Each row is a point on a landscape with many valleys, with its height.
A ball rolls from a point to the lowest of its 2 nearest points, and stops where none of them is lower. Distance is the straight distance between rows; heights are no part of it.
q_145: [  5  -1   7 -32   0  15  -8  -1  -1  -8  10   4  11  -2  -1  16   3   0
  -8  -5  -6   4 -10  13  -6  -5 -15  -4   0  -8  -6  -5 -13   3  -5  -5
   2   4  16]  h=252
q_538: [ 10   9   9  27   6   3   3  -2 -17   2 -13  -4  16 -13  -1 -10 -12  18
  12  -9   4 -14  11  -5  -6  13   9 -12  -5  -3  -1  -4  -1  -2  16   7
  13   3 -15]  h=346
q_163: [  5  10  17 -33 -18   4 -12   9   8  -9   6   8 -12  -8 -10   3   6  12
 -14  15 -10  11  16   2 -10  -9 -22   8 -10   9 -13   2  -5  -5  -3  -3
   4   4   1]  h=521
q_350: [  9 -19   6   7  -3  11   1  -6 -12   5 -14  -9   6  22   3  -2   0  -4
   6  -6  -2  -1 -11   0 -12   4  28 -21   5   4  22   3   2  -9   2  10
   0   7   1]  h=144
q_121: [  6  -7   5 -36  -8  12  -7  -1  -3  -2   9  -7   0  10  -3   8  12  -6
   1  -6   0   5 -14  22 -12  -5 -11 -23   6   8  -6   1 -10 -10  -6   0
   4  -5  27]  h=195
q_729: [-15  -5 -14  18  13 -10   9  -5  22  -2   0   3  -8   8  12 -11   5  13
  12  -5  10   5 -13  -9  12  16   9   7  10  -3   3   2  15 -17  -6   2
 -12  14   2]  h=223
q_3: [  9 -13   1 -21  15  10  -9   9  11   5  11   3 -10   8  -5   6  18   3
 -17 -16  -4  -7  13   5 -23 -29 -12   7 -19 -17 -16  10 -21   0 -11  -9
 -16   9  12]  h=537
q_116: [ -4 -20   0 -15  -8   7   1   1  -6  13  -9  -6  29  12   2  10  15 -11
  -6  -2  -2   0  -8  21  -8   2  18 -11  -1  -5  20  -8 -12  11   0   7
  24   0  12]  h=447
q_442: [-12 -13  -9  25 -16 -15  12  -1   9  15 -34  -1  -3  11   9  10 -17  -9
   0  22  -6  -7 -16  -3   8  12  13  -4   6  15   5  -4  38  -6   0  -3
  -4  -3 -22]  h=114
q_329: [ -7 -18 -17  -8   9   0  16  -2   9   7 -15   5  -4  15   0  -1   9  -7
  -3  -5  -1   5  -8   9   9   6  24  14  20 -26  20 -16  -3  16  -7   3
   8  22   8]  h=276
q_524: [ 14 -12  -3  -4 -10  -7  -7   6 -11  -1 -16  -7  11  -1 -15   4  -4 -13
 -15  21 -15   3  -3   5   0  12   8  -5  -5   3  10 -21  -3  17   5   0
  23   9  -9]  h=503
q_919: [  8  21   1 -14  -5  -5   5  -6   5 -12  -5  -9  -7  -9  -3   8 -22   1
  -4  17  -5   8   2  12   7  11 -13   9   3  14   3  -7  -3  -7  -6 -20
  12  -3  10]  h=225
q_324: [ 11  -8 -13 -22  -5  21  -2   7   7  -8  17 -20   1   5  -1   2  14  -5
  -8 -12   0  10 -10  23 -18  -5  -3  -5  -3  15   1   2 -11  -4  -8  -4
   4 -15  14]  h=136
q_319: [-14   6  -2   6 -16  -4   4 -18   6  -4   2  12  -8   5  13   4  -9   4
  13   9   3   4 -19  -4   2   8  -2  -3   7  20   0  12  15 -23  -3   4
  -3  -7   0]  h=582
q_302: [  5  11  15   3   6  21   1   5 -16   4   7  -8  10 -11 -34 -11   3  18
  12 -21   0 -13  16 -15  -9  -4  -2  -9   3   6 -24   5 -11   5   8   6
  13 -10   2]  h=270
q_797: [ 15   8  17 -19  -5   4  -2   4 -20  -7  13   4   4 -12 -13  -2  -5   3
   3  -4   2  -7  13 -14  -1  -1 -16 -12  -8  -1 -11  11 -14  -4   9  -3
  -2 -11   8]  h=123
q_725: [  2 -42 -17  13   9  14  21   8  -6  15  -3   6  17  26  11  -7  19   6
  11 -14   4  -8  -4  -5   2   8  26  -9  10 -35   4  -4   5   4   0  13
  -3  -1  12]  h=260
q_276: [ -6  18   7  11  19  17 -13  -5   9  -4  11   0  -3  -4 -10  -2  14  17
   1 -15   0  -7  16 -15  -7 -13  -2  -2  -1  10 -23  14  -3  -3  15   0
 -18   2 -11]  h=234
q_288: [ -2 -26   3  -1  -5   1  23   5   1  23 -24  28  -4  13  12  14  -4  -2
   2   0   2  -8   0 -14  -7   3  21  -5  16  -9   4  -1  20   1  -7  12
 -13  -7  -5]  h=107
q_411: [-18  18  -5  -1 -18  -2  -2   5  26  -4  13   4  -9 -13   7   4   6  -4
  -7   2   2   8   1   0  -2 -17 -11  14 -20   4  -7  17   8  -9  -7  -9
  -7 -18  -4]  h=267
q_509: [  2  -6  -2 -24   0   6  -5  15 -17   0   5 -13   8  -5   7   7  14 -15
   0  10   0   7  -4  16   2  10 -18 -10   2 -10  11   7 -11   3  11  -1
  11 -18  14]  h=418
q_143: [-25  11 -22  13  -4  -2  -3  -1  28   4  16   5   1   0   4  -3   3   6
  -3  -1  10   4  -2  -9   5 -19  -9  19  -5  -4  -2  13  15  -1   0  -5
 -12  -8 -10]  h=304
q_20: [-16  -1   6   8 -14 -20   0  -5 -13  11 -27  10   0   7  17  13 -22  -6
  12  29  -1   0   1  -9  16   6  -6  -8   6  11   5   5  16 -14   1  -2
   4   2  -8]  h=506
q_893: [  5 -11   3  24 -16  -4  12   4   1  12 -31  -4  -6   7   5   9 -21  -9
   3  12 -11  -3 -10   2  -6   6  22 -11  -2  19   9  -6  28 -21   0   0
  -5  -4 -15]  h=156
q_640: [-12  -1  -6  15  20  -6  -8  -3  10  -8  22  -1  -7   1  -6 -16   5  12
   0  -4   4 -10  13 -20  14 -12 -11  25  -4 -15   0   0  -8  12   4  -4
 -17  11  -8]  h=372
q_695: [  5  -2  -2  16   7  -3   9 -10 -15   5   4  12  12  -5  18   5 -30   4
   5   6   7 -13   3 -20   0  12  -6  -5   0 -14 -13 -13   5   9   3   4
  -1   5  -9]  h=213
q_896: [ 15   3  11 -37 -23   1  -5   3  -3  -5   2  -8   2   9  -7  11   3   0
  -2   7  -4  10  -4  26  -5   6  -6 -19  -2  22  -8  -9  -5 -11  -4  -7
  13   7  17]  h=250
q_492: [ -2   1 -12 -13  19  -6 -15   1  15  -2   6 -34   9   1  -9  -4  16  -3
 -12 -10   1   8   0  25  12   0   2   9   4  -6  12  -7 -22  25  -1  -9
   5   4  11]  h=681
q_207: [  5  -1   5 -19  13  12 -13  19  17  -2   4  -5 -21  -1  -7   9  18   4
 -19 -12  -1  -6  15  19 -13 -16 -23  10 -12 -14 -17  13 -23  -3 -14 -19
  -4   4   4]  h=555
q_740: [ -3  33  20  -3   3  -1  -9  -9 -14 -18   3  -6  -7 -19 -15   5  -7   6
  19   6 -12   1  13   3  11  -5 -24   4   8  17 -19  14  -9 -11   8  -4
 -12 -15  -1]  h=54
q_218: [ 18  -5   6 -29 -18  -3  -4   2  -8   5  -3  13   1   7  -1  13  -5  -1
  -9  14  -6  10  -4   5  -1  12   0 -13  -1   4   0  -9  -3 -12   3  -4
  18  11  15]  h=300
q_975: [  3 -44  -4  -8   2  11  30   9   0  23  -4  21   8  22   3  -3  22   2
   1 -10  -2   1  -9   2  -2  -3  25  -4  14 -25   6  -3   3   6  -7   4
  -1  -6  16]  h=217
q_713: [-10 -34   5   6  10   1  -7   3 -16   9 -17  -4  14  11   2   8   6 -19
  -4  -2  -2  -8  -1  18   3   1  12  -2   1 -27  17  -9   2  28 -12  17
  11   9  -1]  h=365
q_468: [-18   4  -6  43   6  -8 -22 -14   7   4   7   4  13   1   2  -9   9  12
  14  -2   3  -3  -6 -16   6   8   7   5 -12   7 -11   0   7  -8  15   6
   4  15 -18]  h=135
q_766: [  6  -3   7  -1   0   0   5  -4   3 -16   0   0   5 -15  -4  -7  -6  -4
  -7  -8  -1  -2  -3  14  -3  -1   8  13 -13 -20  13 -14 -12  17  -3   4
  19   9  -3]  h=563
q_534: [ -5  -2 -10   3  37  11 -21   4   5 -10  12  -9 -23  -1   0   4   4   0
   8 -15   5   4  -2   0   4  -4 -21   7   6  -7  -8   5  -7  -7  -4 -17
 -26  11   8]  h=610
q_318: [ -5  -9 -20   4  11  -4   2 -12   9 -12  -1   0 -22   8  -4  -4   9 -17
   4  -1  -8  13 -18   0   8   8  11   8  17   9  11  -8  10   8  -9   9
 -13  14   8]  h=355
q_798: [-18  31  15   2 -19  -9  -5  -1 -16 -10   5   3   3 -14  -6   2 -10  14
  26  14  -1   4  22  -4  14  -4 -31  12   4   8 -16  19   0 -13   6  -2
  -2 -25  -9]  h=130
q_941: [ 14   0  -8 -15  -3   2  -3   4   7  -1 -11  -2  12  -2   4   0   2   1
 -22  22 -10   5 -11  20  -7   5  -1   9  -6   0  10 -28  -8  27  -3  -5
  19   7   2]  h=536
q_536: [ -7   2  -6  15  12  -8  -5 -14  -3   3 -18   0  -4   4   9  -5 -17  -5
   6  10  -1  -5   1  -2   9  12   7  -5  19  -2  16  -6  -2   4   2  -1
  -2  13  -7]  h=350
q_74: [ -5   4   7  14  11   1  -6  -9 -22  -2  22   9  10 -13   9  -9 -19  10
   5  -5   4 -15  14 -18  -1   5 -18   4  -4 -16 -20  -7 -11  10  -3   9
  -4  -8 -13]  h=266
q_612: [-19  16  13  25   5   0  -6 -10  -9  -5  14   8   3 -20   6  -3 -15  10
   8   4   7 -10  11 -17  13   4 -19  18  -8  -5 -14   4  -8  15   2  -1
  -2 -12 -17]  h=311
q_297: [-20  16  11  12   2  -7  -9 -12  -5  -6   9  -2  -6 -14  -3  -4 -10  -1
   5   2   0  -1  14  -9  10 -14 -14  15   3   4   1  12 -11   5   3  -2
   0  -2  -8]  h=356
q_354: [  2  13   6  -8  17  12 -17   7   9  -7   3  -2 -24  -9 -17   9   5  -3
  -5 -11   2  -3  22  13  -5 -14 -24   9  -9  -6 -20  19 -17  -8  -7 -17
 -16  -7  -2]  h=574
q_308: [  3  -5 -10  19  31   5  -2   4  10   8   5  -9   9  12   5 -17  12  16
   6  -7   8  -4  -1  -9  -4  11   4  -1  12 -10   8  -7   0  -1   9   4
  -8   6  -3]  h=403
q_996: [ 14  17  16   2  -3  10   7   6 -20 -10   8   3   0 -13  -6  -5  -4  12
  14  -6   2   7   7 -19   0  -3  -2 -16 -10  16 -13  11  -6 -17  17   1
  -4  -6  -3]  h=176
q_272: [-16  15   1  13  16  -6 -10 -12  -4   3  -2   4  -2  -6   1  -3 -23   1
  -4  12   4  -3   4 -10  11  -2 -10   5  13  -2  12  -5  -2  17   4  -1
   3   7 -11]  h=388
q_256: [ -4 -11  -4 -15   0  -5  19  -3  18  13 -21  20  -4  13  11   8  -3  -4
 -14   9  -4  -1  -4   6  -2   1   9  16  15 -14  10 -11   5  25 -10  -1
   1  17   8]  h=220
q_397: [ 10  10  -5   2 -20 -10   0  -5   9   0 -11  -6   3   7 -11   2 -18  -3
 -12  12 -13  -2   4   4  -4   4  13  -2   7  30   1 -10  10  -7  -1  -5
  10   4  -3]  h=43
q_890: [  6  -2   0  35  18  -5  -1   8  -2   6  -2  -3  15   1   3 -13  -6  15
   9 -13   1 -17   9  -8  -8  15   7  -5  -2 -19  11  -6   0   5  15  16
   2  10 -10]  h=375
q_499: [ 18  -6  -8 -10  -7  -7  12   6  14 -12   4  -9 -19  -4  -5 -13   8 -16
  -8  -4  -6  18 -10  14 -16   0   4   0  -2  16  12  -8   4  -7 -13   6
   3   6   2]  h=377
q_586: [-14  14   7  23  13   5 -21  -6   7  -8  18  -1   3  -4   3 -10  13  15
   9 -17   3  -2   7 -17   3  -6   0   7  -1  11 -14   4   5  -5  13   9
 -11   6 -13]  h=193
q_25: [  3 -11   1  11  -4   8   5   7 -14  -9  -2  -6   5  -6  -7  -3  -4  -7
  -1 -12   0  -6  -7   4  -5  -6  17  -3  -9 -20  22  -2  -9   2   2  13
  18   4   2]  h=539
q_753: [ -2  12   4   0  36  15 -23   6  -4 -14  12  -2 -16 -18 -12   9  -1   0
   5 -13   4   8  15   8  -1 -14 -23   2  -1 -14 -11  16 -22 -10  -4 -14
 -22  -3   5]  h=591
q_246: [  3 -13  10 -25 -16  13   0  15   0   5   3   1  13   6   6   3  12  -1
  -6  -2   1   1  -5  18 -16  -5   8  -6 -11  -8  14  -6 -14   7  -3   4
  32   1  14]  h=483
q_85: [ -1  -2  -8 -11   8   4  -3 -13   5   6 -15  -2  -3  15   1   4 -13  -4
  -2   3  -7  -5 -10   1   0  10   6  -9  20  -6  12  -4  -7   4  -5   3
   7   7   8]  h=306
q_90: [ -8  33  -1  -3 -23 -15   2  -6   2 -15   1  -4  -3  -4   0  13 -23   3
   2  17  -4   9   9  10  18   0 -15  14   4  22 -11   1   6 -16  -3 -21
  11 -10   1]  h=282
q_388: [  7  10 -10  32  -4 -21   1 -11  16  -3  -5  -5  -6   9   3 -12   0  -2
   6  -7   8  -1 -13  -3  11  14  23  -1  -3  24   4  -6  19   0   5   4
 -13  13  -9]  h=149
q_862: [ -1   2  12 -17  -5   0   1 -13  13  -4  12   1  -9   7   3   3   3   6
   0 -11   2   2  -3   5  -6 -11  11   9   2   6   6   4  -6  -2 -13   2
  -6  13  12]  h=197
q_343: [  4  -1  -8  -5 -14 -18  16   6   2 -13  -9   1 -24  -6   8   0   0 -17
  -5   8  -6  19 -12   9  -5   8   3   7  -2  26   9   0  14 -12 -16   3
   2   2  -1]  h=402
q_858: [-15 -16  -5  34   0  -4   2   2  -2  18  -1  22  13   4  13  -9  -7   4
   7   0  10 -16   1 -21  -3   5   1   8 -11 -19  -8   1  18  -5   0  11
 -12   5 -23]  h=401
q_222: [ -3 -27  -2 -13   4   3  -2  -5  -6  11 -10  -5  24  11   5   8  12  -9
 -15   0  -3  -3  -2  16   1   0  18  -3  -1 -29  10 -17  -3  33  -5   3
  20  13  12]  h=404
q_929: [ 15  24   2  11  11 -15  -5 -10   6 -12   0 -29 -10   2 -21 -22   6   0
  -5  -4  -2  -4   3   6   6   4  10  10   3  24   8   3  -4  16   3   3
 -11   6  -7]  h=640
q_650: [-11 -11   7 -20  12   3 -14   5  -4   0  24 -17  19  -5   0   7  25   3
  -6 -16   4  -6   9  12   4  -7  -8   7  -6 -26  -3   3 -22  16  -8   0
   3  -8  14]  h=344
q_799: [  0 -36  -5  21  19   8   4  -2  -3   4 -13   1   8  21   7  -7   5   2
   5  -4   5 -15 -10  -4  -1   7  19   1  10 -28  13 -13  10   6   1  13
 -13  15   2]  h=301
q_362: [ -2  16   2  10  15  12   1   9  14  -2  21   3 -12 -12  -1 -16   2  13
   7 -19   6   0   3  -6  -4  -6  -1   1 -12 -10  -1  14  -3 -16  -1 -11
 -24  -7   4]  h=237
q_122: [  9  11   7 -12  18  16  -6  16   1   3  21   0 -13 -11  -9 -17   9   3
   2 -23   5   2  12   4 -16 -19  -1 -15 -11 -14  -4  14 -11 -19  -4 -11
 -19 -13   2]  h=204
q_723: [  3   7   2   8  -7 -14   0  -7   1 -15  -5   3  -6 -13  -7  -5  -4 -14
  -3   9  -5   8 -13   6   4   0   0  17  -9   4  14  -9  -3   6   4   1
   9   8 -11]  h=588
q_681: [ 17 -15  -7  -7  -8   1  15  13   5  -2  -3  -1 -12   5   7  -4  15 -17
 -10  -7  -4  14 -16   9  -6   8  16   4  -5   3  18  -9   2   7  -3   5
   3   7  11]  h=351
q_481: [ 14  11   2 -10  -4   6  -7   2 -19 -11  -5 -16  18 -15 -19   8   4  -3
 -10   5 -13   7  11   0  11  -4   2  -2   3  10  -7 -11 -14  24  13  -3
  15  -6   3]  h=317
q_957: [ -7  -3  11  -9  -1   6   4  -3   0   3  12  12  -6  20   3  -6   5  10
   8  -4   7  -7  -2  -7  -8  -8   5  -3   9  -5   6   8  -4 -12  -8  11
 -13  10   8]  h=145
q_515: [ 19   7  -4 -17  -8  -6   9  12  -7  -9 -11 -22  11   3   3   0  -4 -10
  -4  10  -8  10  -8  24  -6  15   7  -5   3  12  15  -6  -7  -6  -3  -4
  17  -9  14]  h=137
q_191: [ 10 -16 -15  -2   0   2  -2   4 -21   0 -19 -11  11   0  -3   6   1 -22
  -6  19 -11   2 -14  11  -1  16  -1  -8   4   2  12 -14  -2  13   8   8
   8  -8  -5]  h=477
q_209: [  4   7  23 -34  -4  21 -12  17  -9  -9   5 -15  -7 -21 -17   1  20   0
   1 -12 -11   9  15  16 -11 -17 -12   0 -12   0 -17  13 -25  -7   1  -5
   6 -18   4]  h=457
q_517: [ 10  20  -4  -3 -18  -5   7   7   8  -3   4 -11 -11   5 -16   0 -11   1
  -3   0  -7  10  11   4 -11  -3   0   4   5  45  -1   3  11 -26  -7   5
  14  -2   3]  h=113
q_872: [  8 -12  18  -9 -19  13  13  13 -16  -8  -2  -2   3  -2  -9  -5   5  -4
  -3  -4   2  -3   1   5 -16 -10   5  -6 -17  -6  10   6 -13  -7  -3  11
  21  -3  -2]  h=515
q_765: [  5 -26 -18 -17  -1   2   0  13 -17   1  -5  -3   6   5   7   6  16 -17
  -4  11  -1   8 -11   5   2  10   0 -13   7  -9  12   1  -3   6   1   8
   2 -15   8]  h=448
q_825: [ -9   0 -13  13 -15 -28  14  -2   2  -7 -28   3 -19  -5  15   6  -6 -24
   8  16  -1  15 -13  12  15   4   2  16   0  21  12   0  23  -8 -16   2
   4   2  -3]  h=425
q_983: [ 16  16   6   8   7  19  -4   1 -15  -3   4 -10   8 -10 -21 -10  14  16
  10 -12   0  11   4 -13  -3   1   4 -16  -3  15 -19   5  -5 -16  14  -4
   1  -2  -3]  h=219
q_61: [-19   7  -2  17 -14 -18   3 -22  -7  -9 -14  -1  -3   5  24   2  -6  -6
  18  14  -2   7 -19   1  12  12  -2  -2  12  29  -5  12  24 -20 -12   0
   2  -7   1]  h=560
q_788: [  3  11  24 -22   5  -1 -13   5  -6 -15   3 -11   1 -24 -15   4   5  -4
 -12  -2  -8   4  19   2  14  -8 -14  10   1   1  -8   3 -23  20   6   0
  16 -10   1]  h=378
q_571: [  2   1   2 -21   5   1  -7   4 -10   0  16 -23  21  -8  -6   8  20  -1
  -4  -5   2  -8   5  15   3   4  -2  -6  -8  -4   6   6 -20  12   3  -4
  13 -17  14]  h=382
q_608: [ 10   7   2 -20  -8   1   7  -2  -7 -12 -17 -18   3  -4   5   4 -17  -7
  -3  17 -12   3  -9  29   1  15 -10   2   4  -7  12  -8 -17  -2  -5 -10
  16   0  14]  h=196
q_464: [-17  -4  -7  21 -20 -24  -1 -19 -14   4 -28  -3   8  10  23  13 -11  -7
  12  28  -4   9 -16   7  22  14  -3  -8  10  25  -5   9  23 -20  -9 -14
   8  -9  -7]  h=538
q_594: [ 11  17  -2  11   2  -7  -5  -6  17 -17  16 -15 -18 -10 -21  -5   7  -2
  -7  -8   2   3  -3  -2   7  -5   0  13 -15  18  -2  -2  -1  14   6  -3
 -14   8  -4]  h=623
q_728: [ -2   2  23 -27   9   9 -17  11  -2 -12   8 -14 -10 -28 -11   0  16  -1
 -14 -18  -7   5  25   5   2 -16 -19   7 -10 -18 -12  12 -28   8  -2  -7
  -1 -18   1]  h=423
q_457: [  3 -10  11   9  -4  15   7  -2  -6   8   4  -1  10  22  -1 -11  -8  16
   6 -11   9 -17   0  -7 -15  -3  17 -15   2   4   5   2  -5 -12   7  10
   0   5  -3]  h=83
q_152: [  5 -39   6   3  -1  11  28   0  -6  25 -16  28   2  12   9  12   1  -7
   4  -8   2 -12  -1  -9  -5  -5  21  -5  16 -29  -5  -4  12   9 -12  18
  -5   5   5]  h=158
q_978: [ 11  24  -1  -5  -3  -1  -3  -8   9 -12   0 -10 -16 -10 -13   5 -10   3
   0  -5  -1   7   7   7  -6  -2  -6  -1   3  25  -4  11  -1 -20  -4 -10
   3  -3   9]  h=167
q_149: [-13 -15  -4  16 -11  -6  14   7   0  16   2  33  -3  -2  10  -5 -10  -2
   0   7   7 -15  -1 -23  -7   1   1   0 -13 -16  -5   6  16  -3  -2   7
  -9  -8 -14]  h=422
q_495: [  2 -12   4 -16  -4  -3   1 -11 -17   7 -16   7  12   7  12  14 -29  -1
  15  13   7 -15  -2  -1   6  12 -11 -22  18 -22  -3  -8   4   4   7   3
   0   2  -3]  h=444
q_268: [ 17 -17   6 -22 -11  10   5   6  -9  15   6   8  10   9  -5   7  -9   2
  -2  -4  -3   4  -4  -6  -8   1   8 -28  -1   6   3  -6  -2 -11   7   1
  18   5   6]  h=345
q_470: [  9  -4   0 -25  -5   6   2  11   6  10  11  17   0   1   3   3   4  -4
 -15   9 -10   0  10 -13 -17 -13  -8   1  -2  -7  -2  -8  -1  12  -2   4
  -6  -3  -1]  h=476
q_206: [-15  22  -5  35   8 -16 -11 -15   5   1   1   6   9  -5  13  -8  -2   8
  15   1   7   6 -11  -5  11  13   0   4  -3  10  -3  -1   7  -4  18  -9
  -6   3 -12]  h=76
q_172: [  1 -28   1  13  14   1   1   2 -16  13 -17   1  15  12   4   6  -3 -10
  -4  -3   4 -22  -2  -3   0   0  22  -8   3 -25   8  -6   8  17  -5  16
  -1  16  -4]  h=332
q_69: [  5  12   9  -1  21  24  -8   2  -1  -1  11  -9   3  -5 -21   2   4  14
   3 -19   0 -15  20 -15  -7 -12 -11  -2   2  -8 -22  11 -17   0   8  -2
  -6  -5   3]  h=277
q_658: [ 20   8 -17 -17  -2   4  -3   6   1  -6   4 -33   6   3  -6   0  13  -9
 -11  -3  -9  11   1  23   0   5  -1 -14   0  29   3  -7  -5  -3  -4  -8
  13 -11  16]  h=71
q_479: [ 10  10  13 -21  -3   8  -6   9 -11  -6  17   6 -12 -15 -11 -15   4   5
   7  -6   6   0  12   1 -11 -16 -13 -22 -11 -12 -14  12 -12 -24   4  -9
  -9 -16   4]  h=171
q_344: [ -6   1  -3 -19  -4  -2   6 -11  13   1 -14   3  -9  11   7   4  -1  -2
  -8   5  -1   8  -5  11  -8   1   8   8  15   5  13  -8   2   7 -15  -3
   4  12  17]  h=254
q_894: [  3   8 -10   4  -5 -23  -2  -1  19 -12   9   2 -23  -6 -10 -12   5 -12
  -8   2  -2  12 -11  -1   8  -5  -6  21 -18  10   7  -6   2  10   8   1
   1  11 -12]  h=606
q_326: [-15 -10 -17  28   2 -16  13 -10   9  14 -28  10 -12  10  16   1  -3 -10
   9  12   3   8 -14  -5  21  15  19   6  19  10   3  -5  28   5   5   5
  -9   3 -15]  h=168
q_119: [ 18   3  -1   4   2  11  -1  -3 -17  -1  -1 -13  17  -7 -28   1   7   2
  -6   1  -5   4   8 -11   3   1   5 -18   2  13  -6  -5  -6   8  14  -4
   8  -4  -1]  h=268
q_227: [ -6   7  -6  27   1  -2  11 -12  -2   6  -5  13  16  -2  21   7 -15   5
   5   7   8  -4 -13 -18  16  12   1   1  -8   4  -5 -11  15   2  10  -4
  -4  -1 -14]  h=150
q_24: [ -1   0  -3 -12   5   4  -2  11  16  11  12  10 -10   4  -1   1   8  -5
 -14  -1  -5   1   6 -15 -13 -16  -9   6  -7   4  -5   6   5   3  -5   1
 -23  -2  -2]  h=498
q_281: [ -2  -6   9  -8 -18  -3   8  13 -12  13   6  24  -3  -6   6   2 -12  -6
 -11  10  -1  -7  12 -16 -13  -8 -10  -3 -16 -12   0  -3   6   4  -2  10
  -6  -8 -11]  h=449
q_576: [ 12 -24   4 -24 -10  13  10   2 -12  14   3  17  -2   4   0   5  -9   0
   5  -4  10  -1  -6  -2 -12   3  -3 -22   4 -21  -3  -5  -1  -9   2   4
   9  -5   9]  h=381
q_110: [ -7  22  -2   6  -7  -1  -5 -10   7  -1  13  -2   1   1  10   7  -4  12
  20  -6   8   7  -6   1   2   1 -13 -10  10  29 -17  17  15 -33   4  -8
  -5  -7   2]  h=607
q_429: [  4   9  17  14   5  10   4   6 -19  -4  -3   2  13 -14 -14 -12  -7  20
  10 -13   3 -18  19 -19  -2   5  13  -8  -4   3 -18   2  -6   8  11  12
  15  -4  -8]  h=312
q_56: [  7   0 -16   9  20   1  -3   3  17   0  14  -6   3  10  -7 -14  10   5
  -3  -5   4 -10   0 -14  -4  -6   0  14   6 -17  10  -2  -1  14   5   3
 -20  13   1]  h=400
q_293: [  4 -16   0 -10 -10  -3  21  11  10  14 -26  22 -12  10   7  13 -13  -9
  -9  19  -7  -4  -1  -6  -6  10  10   6   7  -8   8  -8  11   7  -5   4
   0   6   4]  h=166
q_144: [-23  -5 -16  19   6 -11  24  -5  14   0 -18  15 -26  13  14  -5   3  -2
  13  -3   5   7 -11  -1  19  17  14  13  21   1   3   4  20   0  -8   1
  -8   4  -1]  h=215
q_528: [ 17  13 -13  18 -14 -21  -5  -6   7  -3  -9  -8 -10  -2 -11  -7 -10  -7
  -1   4  -7  10  -9   1   4   7  18  -6  -3  28   7 -13  19  -3   6   7
   0   7 -12]  h=105
q_968: [-30  17  -7  29  11  -3 -12   1  18   4  19  11   7 -11  15  -9  12  18
   6  -9  16   4   4  -8   5  -9 -18  20  -8 -16  -8  15   7  -4   0  -4
 -18 -10 -13]  h=338
q_247: [ -6  -2   6  -2  -7 -14   3 -10 -19  13 -26  13   6   4  17  16 -33  -3
   5  24   2 -10   0  -7  13  11  -2 -23  12  -1   2  -7  10  -2   5  -5
   2  12  -3]  h=478
q_353: [-20  19   4  -1 -29  -3  -3  -1   2 -11  17   6  -2 -16  10   2  -4   5
  -3   3   8   1   7  -9   5 -14 -20  12 -18   0 -14  16   6  -9   1 -10
  -9 -31  -8]  h=227
q_244: [ 20  17  -3  -7  14  -5 -11   1   1  -7   7 -34  -1   1 -13 -11  12   3
  -7 -13   0   1  10   8  14   4   9   3   6  11   6   6 -19  15  -2  -1
   0   2   9]  h=659
q_850: [  0  11  -8  25   8 -10   6  -3  16  -4   6  -3  -5  14   9 -14   6  14
   8 -11  10   8  -5  -6  -2   8  22   0   4  21   6  -1  14 -15  -2   6
 -12  10  -4]  h=186
q_46: [  1  -9   4 -22  14   6 -14   0   1  -9  24  -3   5  -1   7   4  13  -3
 -10 -10   5   1  -2   1  -4 -17  -8   6   1 -21   0  -5 -21  17  -7  -2
  -5   2  14]  h=305
q_125: [ -1  18 -11   8 -22  -8   1  -2  10  -1   6   4   6  -2  -1  14 -11   3
  -8  18  -6   9   0  -9  19   1 -10   6 -10  17  -8  -1  15  -6   9 -15
   5  -3  -7]  h=271
q_386: [ 14 -17   4  11  -8   3  17   2  -3   4 -21  10  -8   9  -2   4  -6 -13
   5   6  -1   4 -17  -3  -7   9  29 -13   2  18  13  -3  17  -6  -3   9
  -2   1  -5]  h=194
q_140: [-14  12 -15  23 -20 -11  -3 -16   7   6   0   5  11  -4   2  12 -22   3
  -1  14   5  -1  -9  -4  16  -4   0   9  -3  11   3  -8  17   8   8  -7
   2  -1 -13]  h=218
q_466: [  7 -27   0 -19   5   5   6 -11 -13  12  -7  12   6   7  14   9 -11   0
   9   3   2 -14 -12  -4  -5  16  -7 -28  14 -19  -6  -4  -2  -3   3   4
   8  -3   5]  h=412
q_671: [-27  -1 -14  13  10  -8  -5  -6  13   3  23  11  -3  -1   3  -8  -3   1
  -3   2   9  -8   6 -16   9 -22 -17  27  -1 -20  -1  -4   7  19  -3  -2
  -8   3 -15]  h=342
q_809: [-18  24   5   9 -19  -3  -5   0 -12  -3   9  10   4 -23  -1  -6  -5   7
  12  11   4   0   8 -12   5  -5 -25   5 -12  -3 -11  16   9 -20   2  -6
  -3 -23 -13]  h=184
q_886: [  9  10  24 -37  -1   5  -8  21  10  -4   1 -14  -5  -9  -6   6  17   9
 -13   1   0   7   9  20 -16 -11 -16   2 -17   6 -14   6 -18  -1  -4  -7
  18  -2   9]  h=490
q_953: [-26  -2 -12  38   4  -9  -3   1   7  17  12  24  16   3  24 -16  17   9
   5  -3  20  -5  -3 -15   5   1  -6  11 -11 -18 -13   8  16   2   1   1
 -13  -7 -14]  h=371
q_356: [  6 -11  -8   2   6  -2  10   2   6   0 -10  -4 -10  11   5  -1  10 -17
   0  -7  -5   8 -11   7   5   7  31   1  10  -9  23  -8   8  11  -3  11
  -6  13   6]  h=318
q_422: [  2  -9  -5  -5  18   1  -3   6  17   7  11   9 -12   9  -7  -5  16   7
 -18 -11   3 -13  16 -16 -14 -33  -8   9 -14  -3 -13  12  -7  -6  -7 -13
 -26  10   7]  h=518

For each start below, name the point where the ball stops.
q_61: q_121
q_422: q_740
q_886: q_797
q_872: q_288
q_765: q_121
q_163: q_740
q_244: q_288
q_825: q_288
q_56: q_740
q_272: q_288

Call two points neighbours if one is among the 2 nearest of the other. Go from one point of each pair to the other, from neighbour to neighbour, staying as low as possible. Name the highest point that can't be avoided.
q_797, q_288: q_90
q_740, q_442: q_297
q_442, q_397: q_729
q_206, q_797: q_362
q_658, q_457: q_919
q_658, q_288: q_344
q_797, q_302: q_69
q_442, q_457: q_386

For each start below, name every point that the ball comes to, in order.
q_207: q_3, q_422, q_24, q_470, q_281, q_149, q_858, q_953, q_968, q_143, q_411, q_353, q_809, q_798, q_740
q_319: q_61, q_464, q_20, q_247, q_495, q_466, q_576, q_268, q_218, q_896, q_121
q_524: q_191, q_765, q_509, q_571, q_650, q_46, q_145, q_121
